Each row is a point on a landscape with many valleys, with its height.
From any point a ball takes the steepest step (drop divided by distance) to one of its 2 nearest points. It stops when none of these is lower. Distance is the straight distance between rows; heights are no part of it.
J_992: [129, 141, 111, 134, 170, 123, 115, 120, 140, 98, 128, 160, 111, 111, 117, 115, 132, 115, 161, 145, 112, 127, 132, 133]  height 302
J_356: [141, 101, 138, 124, 96, 137, 99, 120, 128, 150, 150, 129, 140, 120, 137, 134, 100, 136, 66, 118, 184, 148, 59, 96]  height 444
J_498: [134, 82, 143, 115, 87, 114, 147, 123, 120, 162, 115, 131, 152, 169, 132, 186, 154, 131, 150, 100, 131, 125, 120, 134]  height 505
J_299: [130, 119, 92, 106, 113, 92, 119, 118, 175, 157, 100, 178, 112, 178, 142, 114, 148, 173, 154, 137, 117, 95, 144, 116]  height 369
J_310: [111, 156, 93, 140, 107, 120, 135, 137, 220, 120, 135, 122, 67, 176, 141, 85, 140, 155, 127, 125, 96, 117, 133, 116]  height 664
J_330: [135, 153, 123, 122, 139, 139, 126, 85, 155, 128, 147, 140, 119, 118, 159, 126, 107, 149, 110, 123, 132, 133, 102, 118]  height 359
J_566: [86, 152, 120, 165, 93, 100, 103, 129, 134, 132, 157, 106, 129, 140, 107, 128, 170, 109, 160, 142, 124, 141, 133, 152]  height 655
J_290: [131, 108, 63, 145, 160, 49, 98, 123, 112, 119, 85, 181, 130, 118, 126, 105, 98, 156, 172, 162, 127, 116, 164, 118]  height 290
J_812: [143, 101, 111, 96, 101, 125, 126, 119, 169, 165, 113, 186, 101, 152, 152, 133, 140, 164, 148, 138, 115, 121, 90, 119]  height 426
J_845: [145, 125, 114, 107, 143, 181, 146, 148, 93, 116, 137, 108, 140, 73, 121, 113, 108, 91, 102, 123, 169, 160, 92, 123]  height 163
J_464: [150, 156, 130, 115, 141, 137, 127, 108, 186, 118, 131, 157, 91, 147, 149, 68, 123, 191, 66, 132, 97, 119, 117, 110]  height 654
J_837: [138, 111, 172, 118, 104, 92, 138, 135, 156, 135, 104, 149, 117, 172, 127, 131, 173, 143, 137, 96, 120, 120, 110, 134]  height 344
J_390: [126, 150, 140, 128, 183, 132, 128, 111, 181, 102, 113, 133, 107, 124, 138, 116, 116, 169, 102, 121, 115, 103, 141, 110]  height 540
J_414: [135, 137, 129, 125, 114, 129, 108, 111, 138, 146, 165, 137, 120, 94, 145, 130, 116, 131, 106, 128, 159, 152, 62, 117]  height 403
J_682: [129, 140, 154, 134, 167, 115, 125, 89, 144, 117, 95, 166, 131, 143, 149, 130, 119, 186, 102, 117, 125, 89, 153, 128]  height 504
J_955: [116, 133, 73, 152, 138, 55, 98, 122, 150, 118, 77, 171, 135, 154, 121, 76, 138, 163, 166, 145, 131, 103, 176, 126]  height 314
J_453: [110, 179, 131, 123, 171, 121, 135, 132, 121, 114, 124, 88, 141, 109, 121, 130, 120, 107, 136, 132, 122, 108, 196, 141]  height 440
J_382: [129, 114, 89, 150, 171, 80, 119, 131, 86, 113, 84, 163, 153, 120, 112, 137, 74, 118, 171, 155, 114, 115, 189, 120]  height 283
J_238: [126, 153, 123, 124, 127, 154, 142, 119, 114, 149, 134, 98, 103, 100, 148, 142, 87, 102, 141, 118, 130, 131, 115, 120]  height 439
J_107: [113, 136, 124, 148, 84, 97, 114, 122, 162, 121, 141, 127, 130, 157, 117, 103, 192, 114, 160, 108, 127, 148, 110, 158]  height 705
J_533: [129, 152, 109, 91, 191, 158, 132, 148, 135, 116, 145, 102, 134, 59, 123, 145, 109, 121, 147, 124, 105, 138, 128, 133]  height 244
J_443: [109, 161, 107, 141, 98, 141, 128, 149, 121, 122, 166, 40, 134, 124, 119, 101, 141, 101, 91, 121, 148, 150, 136, 114]  height 331
J_455: [119, 153, 117, 143, 165, 93, 116, 107, 100, 131, 108, 122, 155, 131, 125, 141, 106, 120, 143, 132, 138, 94, 208, 133]  height 454
J_22: [115, 144, 82, 112, 201, 108, 130, 161, 114, 85, 96, 119, 171, 83, 98, 118, 120, 115, 173, 133, 98, 103, 190, 130]  height 263
J_511: [137, 140, 122, 118, 160, 133, 110, 150, 110, 114, 164, 126, 108, 66, 116, 150, 106, 102, 130, 145, 115, 143, 112, 139]  height 264
J_592: [126, 143, 138, 137, 161, 73, 117, 112, 125, 122, 91, 160, 140, 140, 129, 128, 125, 144, 132, 116, 142, 96, 182, 136]  height 471
J_559: [87, 178, 117, 160, 83, 105, 125, 127, 184, 130, 140, 96, 95, 150, 145, 106, 141, 126, 148, 113, 117, 125, 128, 148]  height 560
J_824: [118, 134, 160, 125, 47, 98, 119, 135, 172, 137, 140, 88, 134, 178, 123, 108, 180, 143, 99, 81, 116, 144, 91, 123]  height 721
J_913: [129, 162, 114, 134, 170, 117, 107, 143, 102, 108, 147, 123, 129, 87, 110, 131, 124, 83, 162, 151, 98, 136, 152, 146]  height 278
J_752: [120, 142, 119, 142, 121, 158, 151, 138, 108, 106, 157, 60, 160, 141, 122, 99, 141, 116, 56, 123, 162, 143, 141, 90]  height 377
J_712: [127, 106, 123, 133, 99, 160, 142, 164, 59, 129, 171, 76, 110, 127, 108, 130, 129, 78, 133, 168, 124, 145, 136, 131]  height 578
J_697: [123, 101, 111, 128, 117, 70, 113, 145, 156, 141, 93, 178, 127, 171, 119, 128, 161, 159, 171, 135, 127, 116, 140, 140]  height 288
J_600: [135, 90, 121, 113, 109, 97, 118, 116, 127, 163, 96, 179, 125, 150, 145, 168, 101, 149, 169, 134, 136, 108, 128, 128]  height 413
J_312: [147, 87, 125, 121, 109, 118, 114, 116, 96, 146, 138, 164, 145, 145, 121, 187, 148, 124, 172, 126, 135, 134, 118, 153]  height 542
J_28: [112, 155, 126, 139, 134, 107, 139, 134, 162, 108, 98, 146, 100, 138, 114, 92, 144, 102, 154, 122, 117, 118, 131, 137]  height 310
J_198: [106, 127, 96, 114, 209, 140, 136, 144, 144, 95, 98, 125, 144, 93, 117, 144, 101, 139, 162, 137, 103, 99, 170, 112]  height 253
J_556: [136, 112, 157, 150, 95, 111, 118, 137, 111, 139, 158, 110, 139, 159, 101, 139, 178, 107, 128, 116, 139, 147, 124, 153]  height 633
J_256: [122, 163, 116, 125, 141, 118, 116, 125, 197, 126, 131, 147, 76, 139, 147, 94, 133, 170, 117, 135, 104, 113, 123, 124]  height 592
J_744: [84, 149, 132, 161, 114, 131, 140, 137, 120, 128, 137, 90, 130, 143, 104, 121, 164, 81, 127, 140, 132, 143, 169, 159]  height 624
J_590: [147, 101, 135, 121, 134, 171, 132, 148, 50, 126, 160, 149, 138, 116, 111, 158, 82, 92, 128, 174, 120, 148, 134, 157]  height 309
J_819: [143, 100, 131, 93, 90, 91, 133, 127, 155, 164, 95, 156, 121, 155, 139, 186, 144, 154, 180, 106, 123, 106, 119, 131]  height 448
J_57: [144, 108, 163, 114, 90, 112, 135, 137, 164, 128, 113, 145, 112, 165, 129, 107, 171, 148, 99, 96, 127, 147, 69, 118]  height 487
J_31: [139, 96, 124, 120, 138, 154, 142, 107, 142, 116, 82, 185, 124, 123, 141, 121, 119, 143, 139, 136, 145, 108, 114, 138]  height 489
J_404: [144, 108, 133, 108, 104, 74, 113, 140, 179, 136, 117, 154, 134, 175, 112, 152, 195, 158, 153, 114, 116, 126, 124, 145]  height 120
J_444: [137, 149, 174, 149, 108, 125, 145, 97, 136, 102, 118, 106, 164, 162, 145, 81, 144, 161, 53, 98, 112, 134, 112, 102]  height 579
J_938: [136, 149, 144, 130, 136, 162, 169, 81, 106, 122, 125, 105, 147, 142, 146, 105, 134, 113, 102, 104, 151, 119, 159, 120]  height 287
J_128: [106, 145, 102, 123, 174, 108, 120, 155, 83, 96, 107, 113, 170, 98, 95, 135, 116, 101, 161, 166, 92, 125, 211, 146]  height 272
J_323: [140, 109, 122, 144, 142, 147, 115, 111, 153, 97, 146, 165, 119, 125, 116, 98, 152, 151, 118, 142, 126, 144, 91, 127]  height 318
J_611: [148, 136, 148, 102, 167, 198, 176, 140, 94, 121, 119, 79, 153, 103, 134, 110, 123, 127, 61, 110, 152, 128, 143, 115]  height 34
J_373: [102, 133, 138, 148, 59, 81, 116, 131, 149, 165, 137, 102, 108, 151, 132, 166, 157, 128, 169, 110, 109, 117, 143, 139]  height 339
J_46: [115, 81, 136, 141, 75, 149, 128, 147, 126, 156, 129, 121, 104, 124, 133, 155, 111, 125, 133, 117, 136, 127, 77, 113]  height 330
J_619: [139, 139, 147, 128, 161, 159, 151, 97, 91, 114, 96, 145, 159, 131, 147, 116, 114, 114, 129, 119, 151, 102, 169, 142]  height 336
J_492: [151, 98, 128, 103, 125, 107, 78, 138, 148, 165, 136, 204, 89, 111, 129, 162, 116, 156, 152, 158, 122, 127, 100, 148]  height 75
J_58: [133, 115, 121, 129, 111, 82, 85, 132, 141, 158, 165, 153, 99, 115, 128, 171, 139, 150, 152, 148, 111, 129, 109, 142]  height 113
J_192: [135, 99, 131, 131, 108, 178, 151, 144, 87, 126, 128, 119, 123, 115, 118, 123, 111, 80, 119, 136, 141, 147, 94, 124]  height 218
J_423: [118, 128, 118, 131, 182, 173, 143, 130, 117, 92, 115, 112, 150, 105, 118, 142, 115, 128, 129, 140, 114, 102, 162, 115]  height 238
J_555: [89, 162, 131, 150, 92, 70, 120, 125, 160, 152, 109, 121, 115, 161, 142, 128, 149, 118, 174, 116, 124, 122, 164, 142]  height 447
J_821: [136, 91, 128, 129, 119, 152, 120, 130, 87, 130, 134, 173, 127, 101, 119, 160, 88, 105, 166, 164, 118, 143, 98, 140]  height 296
J_782: [116, 122, 128, 140, 84, 102, 101, 130, 168, 164, 156, 116, 93, 149, 138, 169, 144, 166, 151, 127, 111, 122, 105, 118]  height 210
J_514: [149, 90, 140, 93, 89, 132, 82, 154, 158, 169, 124, 175, 77, 118, 120, 159, 125, 173, 136, 147, 129, 139, 55, 146]  height 111
J_804: [141, 151, 113, 110, 184, 132, 116, 100, 140, 122, 126, 152, 117, 95, 137, 133, 96, 147, 143, 137, 140, 127, 128, 129]  height 324
J_765: [133, 118, 124, 147, 106, 135, 118, 135, 86, 146, 171, 111, 123, 119, 126, 157, 133, 98, 153, 153, 119, 133, 122, 135]  height 567
J_147: [142, 129, 112, 120, 120, 156, 126, 147, 90, 126, 158, 85, 153, 102, 131, 111, 108, 91, 74, 135, 185, 157, 100, 92]  height 219
J_378: [127, 165, 111, 110, 135, 161, 154, 145, 109, 123, 159, 33, 139, 100, 117, 110, 143, 98, 123, 128, 135, 140, 159, 134]  height 271
J_336: [100, 165, 145, 149, 71, 108, 136, 125, 164, 138, 154, 82, 123, 156, 145, 98, 152, 117, 110, 83, 125, 145, 112, 135]  height 665
J_252: [152, 127, 115, 91, 158, 193, 159, 160, 77, 129, 137, 67, 145, 89, 120, 122, 102, 109, 89, 146, 150, 142, 133, 128]  height 108
J_634: [146, 119, 166, 117, 70, 91, 122, 153, 162, 136, 138, 117, 144, 154, 124, 98, 156, 161, 70, 76, 127, 151, 57, 93]  height 607
J_861: [121, 111, 136, 118, 175, 182, 145, 123, 131, 107, 76, 160, 120, 85, 134, 131, 80, 131, 131, 134, 131, 115, 122, 122]  height 473
J_16: [117, 92, 116, 136, 108, 145, 127, 120, 146, 146, 124, 167, 100, 130, 134, 147, 127, 136, 165, 136, 113, 121, 90, 115]  height 378
J_350: [117, 114, 145, 140, 98, 147, 139, 155, 125, 120, 124, 119, 100, 118, 126, 119, 120, 100, 117, 115, 128, 140, 81, 100]  height 273
J_553: [150, 95, 167, 147, 130, 142, 131, 125, 107, 131, 128, 138, 130, 141, 116, 151, 133, 130, 81, 113, 140, 130, 113, 129]  height 553
J_176: [113, 139, 137, 151, 118, 129, 129, 118, 162, 100, 134, 132, 118, 144, 128, 95, 155, 127, 123, 116, 131, 142, 109, 131]  height 149
J_173: [119, 175, 132, 131, 151, 129, 141, 110, 147, 137, 122, 101, 113, 109, 140, 124, 110, 114, 129, 112, 119, 119, 154, 123]  height 411
J_543: [119, 164, 113, 123, 140, 170, 165, 109, 111, 128, 137, 71, 148, 126, 138, 117, 144, 101, 119, 137, 155, 131, 179, 142]  height 216
J_579: [149, 107, 152, 120, 157, 167, 139, 117, 75, 120, 122, 162, 150, 117, 126, 139, 97, 111, 115, 146, 154, 131, 131, 152]  height 325
J_694: [132, 143, 112, 98, 196, 179, 159, 141, 91, 120, 141, 78, 165, 92, 120, 128, 138, 119, 149, 135, 119, 115, 178, 140]  height 213
J_983: [136, 133, 151, 111, 152, 180, 158, 115, 127, 130, 107, 121, 123, 94, 138, 130, 87, 111, 104, 112, 143, 124, 113, 128]  height 459
J_254: [107, 109, 159, 151, 120, 138, 140, 136, 107, 129, 131, 115, 123, 152, 108, 131, 144, 100, 119, 127, 132, 137, 138, 144]  height 591
J_898: [130, 102, 128, 138, 158, 122, 121, 128, 82, 114, 127, 170, 141, 127, 108, 163, 89, 112, 163, 165, 108, 130, 147, 140]  height 286
J_866: [136, 121, 175, 138, 130, 143, 140, 88, 148, 91, 106, 148, 140, 143, 143, 87, 148, 173, 76, 102, 118, 122, 97, 121]  height 703
J_40: [130, 146, 167, 135, 122, 160, 160, 100, 112, 134, 127, 87, 155, 145, 150, 96, 120, 136, 49, 97, 131, 128, 138, 105]  height 404
J_897: [145, 93, 125, 127, 82, 123, 103, 123, 86, 153, 176, 139, 138, 113, 137, 173, 134, 118, 165, 135, 131, 150, 84, 144]  height 555
J_267: [134, 123, 96, 132, 154, 104, 116, 143, 53, 107, 125, 153, 163, 109, 115, 143, 79, 95, 166, 167, 101, 127, 199, 139]  height 279
J_388: [148, 127, 137, 120, 116, 158, 135, 135, 98, 134, 160, 82, 162, 128, 143, 106, 101, 126, 31, 118, 168, 149, 114, 76]  height 289
J_847: [132, 108, 161, 133, 107, 133, 130, 136, 126, 138, 146, 111, 134, 146, 139, 135, 122, 144, 63, 110, 146, 144, 81, 99]  height 501

For each start below, name the point where the ball stops.
J_464 -> J_173
J_310 -> J_492
J_955 -> J_694
J_336 -> J_492
J_579 -> J_694

Call two points neighbours if one is among the 2 nearest of the other. Go from one point of each pair to the other, from neighbour to neighbour, staying as low as possible. Name the highest point that can't be avoided.
J_694 / J_611 -> J_752
J_404 / J_694 -> J_955
J_611 / J_492 -> J_812
J_992 / J_176 -> J_28
